Points on a hilly landscape, in no order, each with its height.
From any point a climber steps to the highest of the 2 points nearest to it. It stops when none of these is higher. Distance is the straight distance between rows; heights are no part of it.
Q913: [ 10  -1  -3 -21  -1 -15   1   2  12 -38  10  28 -17  15   5  11 -18  10
 -22 -10   2  -8  15]  height 767
Q941: [-13   7  11   6  12 -40  14  20   4  -4  11 -11  -9  12  -7  -7  -4 -12
 -22  13 -15   9  -4]  height 683
Q291: [ -6  18  11   6  -2  -7  15   4 -13  29  17  15   8   2  -9   4  -8 -24
  13  -2   0 -23 -44]  height 166
Q348: [  1  11  17  -3   2  12  12   8  -1  11  15   9   7   4 -11   9  -3 -33
  22   5   3 -16 -35]  height 707
Q538: [  1   9  -3   8  -3   0 -17   8  11  -5  14 -11 -11 -11 -18   1  15  26
   2   5   1  16  13]  height 799
Q915: [ -4 -20 -12  -7  -9  17  22 -22  12  20   6   3   8  11  13  10   7  -9
   4  -3 -18  27  13]  height 336
Q395: [ 12  13  14  -3  21  -5   0  11  16 -12   0  -3  -3   3  -5 -19  10   1
 -10   7  -9  11   7]  height 614
Q759: [ -6  -7   8  30 -12  -4 -22  12 -17  -6  13 -16  -5 -21  -3   6  -7  26
  15  11   6  -2  -5]  height 754
Q975: [-18  19  10   6  16  13  13  -1  -2   6 -15  23  14  10 -11   9  -8 -31
   7   4  -5 -22 -27]  height 639
Q301: [  1 -15 -17  20   3  11  11  -6 -17   4  19 -14  -8  16  30  20   5  -9
   3   2 -16   6  15]  height 557
Q581: [-13  -8 -20  -5 -18  -8  21 -18   2  30   5 -13   7   8   5   5   0 -13
  -5  -8 -19  21  10]  height 401
Q334: [  6 -10  -9  32 -24   3 -21  16   0 -24  15   6  -2  -9 -26 -12  -6  16
  -4  14  20  12  10]  height 661
Q521: [ -3  -5  14   1   6 -29  10  21   3 -24  16  -9 -19  10   8  -9 -11  -4
 -10  13  -3   6   2]  height 635
Q897: [ 33   9  13   7  12  17   6   4  -1 -14  -7  -5   4  -2   2 -29  16  -1
 -11   7   7   5   3]  height 711
Q355: [-15  13   4  -4  11 -16   0  12  20 -12   7  -3  -5  -2  -9   3  -1   6
 -13   0 -17  18   4]  height 585
Q462: [-11  -3 -27  -7  -5  -6 -13 -14   8  44  -3   9  22  14  11 -21  -8 -23
  12   7   3   6  -6]  height 354
Q721: [ 24  -2  17  -7 -18  16   9   0 -20  10   8 -14  15 -23   0 -21   4 -24
   3   9  16  -2 -25]  height 832
Q579: [  5  -7  -5  33 -22   4 -21  12   0 -15  19  -1  -4 -16 -26   2  -1  22
   7  10  17  13  11]  height 681
Q970: [-38  19  -6   0   0   4   3 -17  11   3 -44  26  15   5 -22   0  -7 -18
  -1   8   3 -20   5]  height 491
Q734: [ 16  12   1   6   2   4 -18   8  25 -17   9  13  -1  -8 -16  -2   7  25
   5  -6   6  21  18]  height 687
Q961: [ -2  -7 -28 -17  -2  -9 -22  -7   2  46  -1   6  19   1  13 -24   2 -21
  12  14   1   3   0]  height 337
Q518: [ -1  -9 -17 -25   3  24 -15 -14  14  22  -8  -6   4   4   2  -8  17  14
  23  -2   0  11   6]  height 298
Q772: [ 19  14   0  13   3  14 -19   8  14 -14   0   4   1  -8 -19 -19  19  23
  -2   7   8  18  14]  height 671
Q130: [ 19  -1   6 -14  12  -6  29   7  -2  -6  -8 -26 -14   3   3 -10   1  12
 -12 -20  27 -15   2]  height 72
Q867: [-31   3  -7  15 -11  -5  22 -18   1   7  -6 -20  -2  -1  11  40  -9  -6
 -13 -18  -1  -2   8]  height 645
Q493: [ 11  16  14  -3  22  -2  -9   6   3   6  -9 -10   2  -1 -12 -22  22  -6
  -9  13  -8   5  -2]  height 629
Q78: [ 21   5   8 -26  -6  10  25   3  -8   2 -13 -20   4 -11   2 -12 -12  -7
   8 -23   8 -14 -13]  height 769
Q242: [ 33   0   7  -2  -7  20  20   1 -23   1  -5 -23  10 -12   8 -26   8  -5
 -16  -1  21  -2  -8]  height 804
Q688: [-19 -10 -10 -14 -13  16  21 -28  20  10  -8  10   4  -3   2  30   4   3
  -4 -17 -12  14  15]  height 712
Q568: [-11  -4 -22 -24   3   1 -12 -14   8  30 -13  -7   9  10  -1 -17   7  -7
  11  -2  -9   9   1]  height 386
Q991: [-16 -10 -21 -13  -7   6   3 -23  18  36  -7   7  22  16   6 -13  -9 -16
  12   2   1  12  -2]  height 380
Q723: [  9  -6 -26   3 -23   9 -20  -4  -1  14   4 -18 -10 -15 -17  -3  30  26
 -17  17   3  -6  17]  height 724
Q452: [-11  11  -9 -16  12  -3 -22  -6  -8  23 -22   1   5  17  -4 -16  14 -22
   9  -1 -10 -11 -14]  height 669
Q619: [  4 -28  10   8 -14 -14   1   6 -18 -38  -1   6 -30   9  -5 -15   3  16
  -4  -3  26  -5   7]  height 55
Q549: [ 23   5  -5  24   2  19  -6  10  -6 -16   0   0   5  -2 -11 -31  20  10
 -36  25  12   3   6]  height 682
Q280: [ 10 -12 -11  28 -20   2 -12  14  -4 -32  11   7  -7   1 -20 -24  -2  14
 -15  16  20   8  14]  height 640
Q451: [ -5 -11 -12   3  -5  19  14 -17   2  -1   9   9  -6  10  16  39  10   4
   2 -23 -13  15  16]  height 716
Q63: [  9   2 -17  -3 -10  15 -22  -6   4  12  -1 -15  -8 -10 -18 -10  32  25
  -3  11   3   6  17]  height 753
Q408: [ 25   5   6 -14  12 -12  34  11  -6  15  -8 -22   7   1   3 -21 -12  -8
 -10 -12   7 -10  -8]  height 93
Q722: [-13   0   3  -1 -12 -18 -13  -3  -4 -26   8  21  12  -5  27  22 -48  14
 -12 -10   1  -7  -6]  height 695
Q940: [ 33   2  17 -10   1  28  18  -4  -3 -11  -8  -4   6  -9  10 -17  -1  -9
   9 -11  11  -4 -10]  height 726
Q133: [ 10  10  -1 -10   1 -10  -8   7  26 -29  16  25  -3  -1  -2   7 -16  14
 -10  -9  -4  14  16]  height 771
Q601: [ -6  14   0 -16  12   7 -10  -4  35 -11  -2  27  11 -10  -9  13  -3  19
  -9  -7 -11  15   8]  height 737
Q780: [ 15   7  23  -5   0  15  11   5  -1   6  12   1  11  -4  -3  -2  -3 -30
  22   5   5 -12 -32]  height 721
Q945: [ 13 -18 -28   7 -33   8 -12  -4  -6  18  14 -20 -16 -13  -8   9  22  21
 -15  18   2 -12  15]  height 800
Q45: [ -9  16   9  -6  27 -11  10   5  20   1 -13   7   6   7 -14  -9   3  -9
 -16   2 -20   8  -3]  height 672
Q164: [  6 -10   4 -17  -9 -21  -7   4  -1 -40   9  26 -25  14   7  14 -19  11
 -10 -17   5 -14   7]  height 747
Q406: [ 36   4  15  -1  10  20  16   1   1 -16  -9  -4   2  -1   9 -24   8  -2
  -5  -5  10   1   3]  height 719
Q5: [-13  -2   3  21   9   3  -5  -7  -2  -5  15   9  -2  -6   8  48 -10  15
   3 -23   3   0  -1]  height 862
Q626: [  1 -14 -12  -5  -4  18  10 -15   9   6  11   8 -10   5   3  31  16  16
  10 -22 -10  20  17]  height 680
Q425: [ -1  -3   9  18 -13 -18 -16  19  -8 -21  17 -15 -16  -9  -6 -17   2  14
  -9  33   2   1   1]  height 727
Q74: [ 18  -5  -1   6 -14  -9 -15  13   9 -38  13  15 -16   3  -5  -9 -10  13
   2  -6  18  11  20]  height 736
Q349: [-16  -4 -14   5 -27  -6  31 -21   3  24  -4 -14   6   6   7  16  -6 -18
  -7 -11 -16  14  14]  height 476
Q506: [ -8  -7 -11  15 -10   8  29 -17  -1  11   6 -11   3  14  25  24   1 -20
  -8  -7 -17  15  15]  height 423
Q202: [-19  23  -9   7  -8   1  10   0 -16  20   5  23  -6  28  -8  18  10 -29
   6  -5  -2 -28 -30]  height 213
Q781: [-12 -20  -6  27  23   6  -7 -14 -21  -5  -4   4 -13  15  26  21  -1   6
  12 -15  -1  -9   7]  height 776
Q620: [  0 -12  14  12 -12 -22 -13  19 -24 -27  -6  -4   1 -10  23 -13 -23  20
  13   1  -1   2  -4]  height 605
Q645: [ -5   9  -3 -11  10   6 -10  -2  26   0   1   4  -2  -9 -14  10  12  23
   6 -12  -9  19  10]  height 709
Q631: [ 21  -9 -12  27  -6  13  -1  10  -7 -26   5   7  -4   8 -13 -31   8  13
 -29  15  22   2  12]  height 648
Q613: [  3 -28   8  15 -28 -12  -7  11 -27 -40  -4   9 -18   3  -4 -20  -7  12
   1   2  17  -1   6]  height 54
Q222: [ 17   6  20 -11  17  12  24   2   3   2  -7   5  15  -4   6 -10 -13 -22
   9  -4  -4 -13 -19]  height 740
Q680: [  8 -11  12  17 -10 -15 -22  11 -13 -18   7  10   8 -17  15   4 -33  19
  21 -12  10   4  -1]  height 733
Q318: [  3   1 -13 -19   1  29 -34  -9   4  14 -17  -8   6   2  -1 -14  20   9
  23   6   6   0   2]  height 294
Q523: [-35   5 -11 -20  -7  10   3 -27  27   8 -33  17  12  -7 -15  13  -5  -1
  -4  -3  -2   0  11]  height 627
Q502: [-13   5   7  11  -5  -9 -10 -10  -1 -15  11  20  18 -11  23  34 -45  16
 -14  -8   7  -7  -7]  height 673
Q684: [ -4  15  13  -4  29  -5   5   1  10   9 -18   5  11   9 -12 -14   6 -16
  -6   1 -18  -2 -12]  height 704
Q384: [  6 -11 -22 -12 -13  -1 -10  -3  -3  23  13 -26 -12  -8  -6   2  21  14
  -2  10  -9   5  18]  height 347
Q9: [ 11 -19 -20   8 -16   6  -1   0 -18  14  23 -26 -19  -3  10  17  14  11
   3  11  -8  -8  16]  height 670
Q228: [ 19   1  13  -3  19 -18  22  14  10 -10   6 -12 -11  10   3 -21   0  -6
 -17   9   2   3   5]  height 895
Q798: [-13   5   8  20   2  -3  -8 -15   2  -9  14  20  14 -11  17  46 -30  16
 -12 -15   9  -8  -8]  height 651
Q765: [-26  -8  -6  19   5   2  13 -17  -9   1   1 -17  -7   6  23  37  -8  -4
  -5 -19   0  -4   4]  height 708
Q508: [ 13   8  -3 -19   8  -6   2   4  24 -31   6  32  -4   6   4   4 -15  10
 -23  -8  -5   2  18]  height 793
Q543: [-31  13  -4 -17  10   7  -2 -16  28   0 -28  19  15  -5 -16   9  -3   0
  -8  -2 -12   4   3]  height 606
Q248: [ -2  10  10  -5  23 -15  28   6  21  -6 -11  14   8   6  -7  -7 -11 -14
 -25   3 -14   2   3]  height 628
Q407: [ 29  -2  10  -3 -15  22  13  -3 -25   6   2 -17  16 -21   3 -25   8 -15
 -11   7  16   1 -17]  height 821
Q971: [ -2  15  10   7  18  -6  37   0  -2  19 -14  17  22   2  -6 -11 -21 -19
  -8  -2  -7 -18 -22]  height 138
Q668: [  2  12  10  -3  17 -14   3  12  21 -16   8  -1  -8   4  -3 -10   0   2
 -14   5 -11  14   7]  height 602
Q192: [  0 -15  -7  22   5  12  -4  -2 -21   0  15  -8 -18   4   9  32   8  15
  19 -11  -1  -3  10]  height 835
Q806: [ 13  13  13  -4  16   3 -19   1 -12  13 -18  -9   4  -5  -9 -18  30 -16
  -4  16  -6  -9 -10]  height 641
Q593: [ 21  -6   6 -15  15  -7  23   7  11 -24  -1   1 -20  10   9  -7  -2   8
 -16 -12  13  -8  12]  height 64
Q60: [-10 -11 -22 -17 -10  -3  10 -17   6  34   3  -9   7   7   1  -6   4  -5
   1  -3 -15  21  10]  height 356
Q829: [ 21   7  13  -3  21 -19  32  11   0  19  -1 -12   9   6   2 -23  -6 -13
 -15  -2   0  -4  -8]  height 107
Q861: [ -2   7  12   1  21 -31  20  15  11  -1   4  -5  -4  11  -7 -12  -2 -13
 -23   8 -14   7  -1]  height 738
Q505: [-10  14  -3  -2  -9  -4  -5  -4  19 -19  21  25  11 -10   3  37 -26  18
 -21  -7  -4   8   8]  height 782
Q20: [  0 -16  12  37  -2   3 -17   7 -27   4   3  -9  -1 -19  -1  13  -4  28
  22   5   8 -12  -5]  height 768
Q340: [-19 -14  -8  23  14   6   4 -14 -18   1   2 -11 -10  11  29  29  -4   3
   3 -14  -2  -4   3]  height 748
Q239: [ -6  -5   1 -18 -12 -21  -6   2  -5 -40  10  27 -11  11  15  19 -33  11
 -16 -10  -3 -12   3]  height 730
Q525: [ -5   9   6 -10  20   0  33  -8   9  -7 -24  32  22  -4  -3  -3 -20 -21
 -24   8  -4 -11   6]  height 536
Q223: [-28  -3 -10 -17 -18   8  18 -30  25  14 -25  11  10  -6  -9  21  -5  -1
  -4  -7  -6   6  17]  height 658
Q97: [  9  -2   1  16 -16  -8 -19  16   8 -27  20   8  -8  -8  -7   2 -13  17
  10  -3  13  16  12]  height 718
Q713: [ -2 -11 -22 -16  -7  -4   4  -8  -2  28  11 -21  -3   2   1   4  12   4
   2  -1 -16  17  14]  height 325
Q135: [ 26  12   7  16   8  18 -10   5  -2 -14  -6  -3   5  -5  -8 -29  24   6
 -19  18   7   8   5]  height 700
Q872: [ 17 -10   8 -12  13 -11  26   7   6 -18  -2 -13 -24   7   2  -5   1  13
 -14 -16  26 -12   6]  height 67
Q378: [ 14   3  21   1 -12   5  -6   4 -25  22  10  -1   7 -22 -10  -3  20 -34
   6  16  19 -13 -29]  height 857
Q892: [ -4  -4  10   7  -7 -19 -15  16   0 -31  18   2  -9  -8  14   1 -24  14
   9  -1   0   9   0]  height 710
Q177: [-11  16  12   3   6  14  19   6   0   8   5  20  12   9 -12  16 -11 -32
  14   4  -2 -22 -32]  height 675
Q427: [  7 -19  12  -3  -9 -22   2   9  -6 -39   5   8 -31   9   8  -6  -7  10
  -1  -8  14  -6   6]  height 57
Q224: [ 13   9  22   1   6  -5   4   4 -18  25   6   0  11  -7  -5  -8   5 -29
  11   4   1 -16 -33]  height 848
Q174: [-17  -2  -8  -3  -8  13  14 -20  14   1   4   7  -2  -4   4  46   4  12
  -8 -24  -8  11  13]  height 770
Q647: [-17   2  10  15  -1 -18 -14  17  -3 -18  17  -9  -4 -13  11  11 -21  14
   7   2  -3  11  -7]  height 697
Q350: [ -7   9 -20 -15   3  -6 -28  -2 -14  26 -16   6   6  20   7 -18  10 -30
  13   1  -3 -14 -12]  height 691
Q214: [ 11 -11 -27 -21  -6   0 -26  -3   0  40  -8  -3  14 -10  12 -24  10 -14
  10  21   2  -5   8]  height 327
Q453: [ 17 -21 -24   7 -28   7  -5  -1 -12  17  21 -22 -17  -8   4  13  18  13
  -5  18  -5 -13  18]  height 723
Q857: [  8  -6 -21 -21  -6   2 -17  -6   1  28  -2 -19  -3  -7  -5 -14  23  10
   0  10  -8   6  16]  height 364
Q725: [ -3  15  11  -9  12  31 -29   2   3  -5 -14   0   5   8  -1  -3  20 -13
  23   5   0  -6 -18]  height 291
Q998: [ -2   1  -2  15  -5  -2 -15   9   2  -5  21 -13 -12 -13 -13  16   7  26
  11   1   3  13   7]  height 772
Q449: [ -9   1  -2  -8 -12 -19 -10   5   0 -34  13  24  -1   1  20  19 -40  10
 -13  -8  -3  -4   1]  height 713
Q914: [ -6  -4   7  24 -17 -12 -21  17 -14 -17  17 -16 -10 -17  -6  -4  -5  22
   5  24   3   2  -2]  height 739
Q920: [-22  -4 -21 -19  -3   3  -1 -20  16  29 -18   1  13  15  -1 -12  -3 -10
   8  -6  -8   8   0]  height 402
Q646: [ 11 -21  16  41   2  -2 -13   6 -24   6 -11  -2  16 -23  -2   3 -12  31
  17   3  10 -10   0]  height 757
Q460: [  7   4 -11 -16   1  11 -35  -5 -10  18 -24 -10   3  -5  -3 -22  31  -8
   1  16  -1 -10   2]  height 728
Q629: [-10 -11 -17   2  -4   6  13 -10  -4  11  14 -17 -11   6  10  25   9   5
   2 -13 -13  15  12]  height 474
Q866: [-20  -1  -9   1   0   2   5  -5   3   3  14 -14 -10  -3   1  33   3  12
   1 -17 -10  15   6]  height 508
Q195: [ -1  11   1 -13  19   2 -23  -2  -4  16 -20  -7   4   8  -8 -17  23 -15
   6   3 -10  -7  -9]  height 652
Q594: [ -2  13  13  -9   2  21 -16   7  -6   2   1   1  -4  17  -8  10  21 -34
  21   6   2 -15 -27]  height 286
Q12: [ -5 -18  16  -5  -1 -32  16  16  -9 -29   9 -10 -25  11  17 -11 -12  -1
  -3   7   1  -3  -3]  height 621
Q310: [-16   9   2   9  -3  -2  -4  -5  11 -10  18  10   3 -13   5  48 -16  18
  -9 -16  -2   8   0]  height 820
Q639: [  6  -2   9  -8  20 -25  33  13  12 -10   3  -4 -10  14   3 -11 -10  -9
 -20   2  -2   1   4]  height 827
Q819: [  4   1 -16 -18   1   2 -36  -1 -18  23 -21  -3   4   4   6 -19  21 -24
  11  11   0 -16  -5]  height 714
Q8: [  1  -6   9   4 -12 -20 -17  11  -9 -30  10  12  -2  -6  20   8 -35  15
   9 -12   3   2  -1]  height 720
Q215: [-31   4 -18 -10 -19  -3  11 -26  20  23 -32  11  13   8 -11  -8 -10 -10
   1  -5  -5  -3   8]  height 449
Q498: [  9  12  21  -4  29   5  13   2   7   3 -12   9  13   3  -3 -12  -1 -20
   0   2 -12  -5 -17]  height 725
Q744: [ -6 -10   2  25  10   6  -9  -3  -9  -4  16   5  -8  -2   6  42  -2  17
  15 -21   5  -2   1]  height 834
Q26: [-10  19   6   4  -1  -1   6   2 -15  24  12  16   0  14 -13  14   7 -30
  12  -2   0 -25 -37]  height 182
Q761: [  4   5  -8  -2  -1   7 -19   1   9   4   4 -12  -8  -9 -19  -5  26  27
   3   4   0  14  16]  height 777
Q137: [ 14  -8 -26 -22 -13   7 -32  -3  -3  31 -19  -7   8 -13   9 -23  17 -12
   3  23   6 -14   9]  height 321
Q842: [-14  20 -15  -1  -7   3  -7   2 -16  18  -2  16  -4  36   2   7  10 -38
  10  -5  -5 -23 -23]  height 251
Q987: [ 22   5   3  -3   0  -8  -9  10  22 -35   9  19 -12   5  -1  -7  -7  13
  -6  -9   8  12  20]  height 751
Q735: [ -1   8  -7 -16   8   9 -21  -5  12  11  -9 -12  -1  -2 -13 -11  23  17
  10   0  -7  12   7]  height 755
Q695: [ -5 -14  18   2  -9 -27  -1  20 -18 -34   2  -6 -15  -1  23 -14 -18   8
   8   7  -4   2  -6]  height 611
Q338: [ 13 -16  12  31 -13  -9 -13  15 -27  -7 -12  -3  20 -25   8 -11 -22  30
  14   2   8  -1   2]  height 746
Q931: [ 15   5  10 -20   1   9  29   5  -5   5  -8  -5  14  -9   3  -9 -24 -18
  15 -16   0 -17 -20]  height 756
Q337: [-14   4  11   5   7 -30   4  21   3 -19  17 -12 -11   3   3  -1 -11  -2
 -11  12 -12  13  -5]  height 653
Q201: [ 16   0   3 -20  17 -15  36   9   3   2  -9 -23  -6   5   4 -11 -10   3
 -13 -19  16 -15   1]  height 79
Q65: [ -8 -22   5  30  27   1 -12  -9 -24   5  -7   2  -9   0  14  18  -1  22
  20  -8   3 -13   0]  height 794
Q791: [  5 -23  12   8 -27 -17 -15  13 -32 -36 -15   8  -9  -3   4 -13 -12  17
  10  -8  11  -3   5]  height 52
Q640: [-23  18   5  -4  22  11   1  -6  11   2 -27  20  16   8 -13   1  -3 -23
   1   2 -11 -14 -17]  height 612
Q66: [  8  -7   2  30 -17   0 -22  14  -4 -16  21   2  -3 -19 -16  12  -8  19
  17   0  18  10   9]  height 698
Q516: [  5  10  -4  -9   8  12 -28  -4   2  10 -16 -13   1  -5 -13 -18  31  11
  -1  14  -4   4   6]  height 741
Q409: [  6 -19 -19  15  -1  10   3  -3 -23   9  21 -20 -14   9  22  20   7   2
   8   5 -11  -3  15]  height 607
Q608: [ 15  17   5   6   8  26 -26   1   9 -10 -13   4   8  -7 -12 -21  26  15
   4   7   4  12   5]  height 662
Q69: [ -7  13  -2 -12  -1  15 -21   6 -12   9  -3   1  -4  25  -3   9  20 -36
  21   4   0 -17 -21]  height 281
Q405: [ -5  14  -2 -11   1   1  -6  -4  31 -13  12  27   9 -13  -8  27 -11  23
 -14 -11  -9  17  12]  height 752
Q448: [ -1  -9  -6  21  -6   7 -11   3 -10   0  22 -13 -15 -10  -8  27   9  23
  18  -6   3   3   8]  height 792
Q558: [ 22  12  20  -2  10  -6  19   6 -14  25  -2  -5  16  -6  -1 -19  -7 -21
   5  -2   1 -11 -27]  height 819
Q522: [  8   8  17   0  -6  -8  -6   7 -23  29  14   4  -1  -9 -11   3  19 -34
  15   7  13 -18 -34]  height 886
Q155: [ 15 -19   2   4   0 -10  21   7 -11 -15   7 -22 -20   9   3 -27   8   9
 -21  13  30  -9   4]  height 780
Q461: [ 25  -4   7  -3  11 -12  25  10  -4  -6   4 -24 -12   7   5 -25   3  -1
 -16   4  19  -4   6]  height 833
Q922: [-31  22   5   5  10   3  10 -14   8   1 -39  34  17  -1 -19   1  -7 -21
  -7  12   1 -21   0]  height 504
Q476: [ 28   3  10 -16  -7  17  24   1 -14   0 -12 -26   4 -12   4 -17  -1  -2
  -2 -20  19  -7  -9]  height 783
Q342: [ -8 -16 -19 -22   3  22   0 -21  20  25  -6   3  11  11   9  -4   3   1
  21  -1  -1  16   2]  height 306
Q27: [-16  16  11  -1  18   3  22 -10  11  -7 -30  37  24  -6 -13  -2 -15 -21
 -18  14  -3 -12   3]  height 520
Q465: [-19  15   4 -14  24   8  -5  -4  24  -2 -25  14  12   2 -12  -3   3  -6
  -3  -2 -16   2  -7]  height 593
Q196: [ -4  13 -15 -11  -8   3 -21   8 -19  16   1  10  -4  29   5   6  17 -41
  17   1   1 -19 -17]  height 271
Q559: [ 10  -8   8  13  -4 -14  -1  15  -3 -24  15 -13 -18   2   0 -27   6   8
 -18  28  10   3   6]  height 729
Q11: [ -8  18  12  10   7  -2  25   0 -11  24   0  18  16   2  -9  -3 -17 -22
   5  -2  -3 -24 -37]  height 152
Q112: [  1  14   3 -10   9  29 -34  -3   1   0 -19  -5   6   0  -5 -12  27   0
  18   8   1  -3  -8]  height 292
Q751: [  9 -24   4  13 -10 -13  11  11 -15 -24  10 -14 -22   7   1 -30   5   8
 -18  26  23  -8   2]  height 750
Q283: [-25   6   7   9   2 -23 -10  17  -2 -10  18 -22 -10  -7   0  11  -9   8
  -2   6 -12  12  -5]  height 678
Q219: [-36  14 -15  -3 -16  -2   7 -26  15  15 -41  18   9   7 -17  -8  -8 -11
   4   2   0 -15  10]  height 471
Q983: [-24  12  -4  -6   5 -13  -2   5  16  -3   7 -10  -6  -5 -11  16   1   9
  -9  -6 -17  18   5]  height 566
Q771: [-24   0 -13  12 -21  -6  29 -20  -1  15  -5 -22   0   6  11  29  -8 -15
 -11 -15  -7   5  14]  height 567
Q162: [-11  11  -3 -19  16  13 -13  -7  32  -1 -13  13   7  -7 -10   7   7  18
   5 -12 -11  13   3]  height 722
Q307: [ 23   2  22 -12  -4  24  16   0  -2  -4   3  -5  10 -10   6 -13  -5 -20
  17   0   9  -7 -23]  height 731
Q225: [ 20   2  24   2  -8  18  -2  -1 -20  10   6  -6  11 -19  -4 -10  18 -30
   3  17  13  -7 -27]  height 845
Q627: [-25   3 -11  -9  -2  -4   6  -8  14   8   2 -13  -5  -2  -9  21   5   7
  -5 -16 -17  19   8]  height 537
Q635: [  5   1   4 -16  23  -7  42   1  13  -6 -15  17  10   3   2  -4 -20 -12
 -25  -4  -4 -10   6]  height 576
Q851: [ 10  10  13  -2  24 -15  37   7   3  17 -10   4  16   6  -3 -18 -13 -17
 -13  -4  -7  -7 -13]  height 122
Q951: [  6 -26  10  39  13   4 -14  -2 -30   8  -9  -4  -4  -9   2  13   3  25
  21   1   5 -21   2]  height 781
Q503: [  0  14  18  -7  13  27 -15   5   3  -7  -5   5   3   9  -3   5  16 -24
  22   8  -1 -10 -26]  height 289
Q596: [ -5 -21 -16 -19  -3  20  13 -23  18  22   0   4   6   7   7   3   8   4
  12  -6 -11  22  10]  height 317
Q501: [-29   5 -19 -13  -6  -8   0 -21  13  27 -26   5   9  14 -11 -12  -3 -12
   0  -9 -11   3   1]  height 422
Q336: [ 11   7   0  10  -5  -5 -17  13  19 -22  21  11  -5 -10 -10   6  -3  23
   6  -6   5  19  15]  height 701
Q253: [  1  -8  14  25 -11 -10 -21  16 -14 -16  10  -4   2 -20   7   3 -22  22
  20   3   7   3  -3]  height 742
Q678: [  7 -13   7 -12   5 -22  19   9   7 -31   8   3 -28  13  10  -3  -9   6
 -11  -6   8  -6   7]  height 60
Q917: [ -3 -13 -16   7  -4   6  20  -9  -9  15  16 -16  -3  13  22  19   4 -11
  -2  -4 -19  16  13]  height 493
Q562: [ -4  -6 -11 -11   2  12  -1 -10  14  11   7  -1  -7  -3  -8  18  18  25
  12 -16  -8  20  14]  height 686
Q182: [ -1  -2 -20 -25   2   1 -21  -9   1  28 -11 -14   3   2  -4 -17  17   0
   7   7  -7   4   8]  height 375
Q586: [ -9  -7  18  17  -8 -21 -17  21 -22 -18   5 -17  -1 -16  17  -9 -19  19
  11  19  -5   3 -10]  height 599
Q243: [ -4 -12  -7   5 -14  12  28 -19   7  16   6   1  11  11  18  15   3 -18
  -3   0 -20  26  13]  height 365

Where does a climber stop that starts at each point below?
Q713: Q65
Q791: Q228
Q549: Q307
Q627: Q538
Q280: Q508
Q640: Q307
Q283: Q759
Q452: Q538
Q961: Q522
Q593: Q945
Q684: Q522
Q971: Q945
Q196: Q945
Q137: Q538
Q645: Q5

Two climbers start at each pair of points below. Name the first point that both come to, or write never.
Q562 / Q629: never
Q465 / Q45: never
Q182 / Q195: never
Q806 / Q318: never
Q214 / Q857: Q920

For each start below, name every point that the climber comes to, in order.
Q384: Q857 > Q182 > Q568 > Q920 > Q501 > Q215 > Q219 > Q970 > Q922 > Q27 > Q525 > Q635 > Q248 > Q45 > Q684 > Q498 > Q222 > Q931 > Q78 > Q476 > Q242 > Q407 > Q721 > Q225 > Q378 > Q522
Q772: Q734 > Q336 > Q97 > Q74 > Q987 > Q133 > Q508
Q866: Q627 > Q983 > Q355 > Q668 > Q395 > Q493 > Q806 > Q195 > Q452 > Q350 > Q819 > Q460 > Q516 > Q735 > Q761 > Q538
Q915: Q243 > Q506 > Q917 > Q301 > Q409 > Q9 > Q453 > Q945
Q502: Q722 > Q449 > Q239 > Q164 > Q913 > Q508
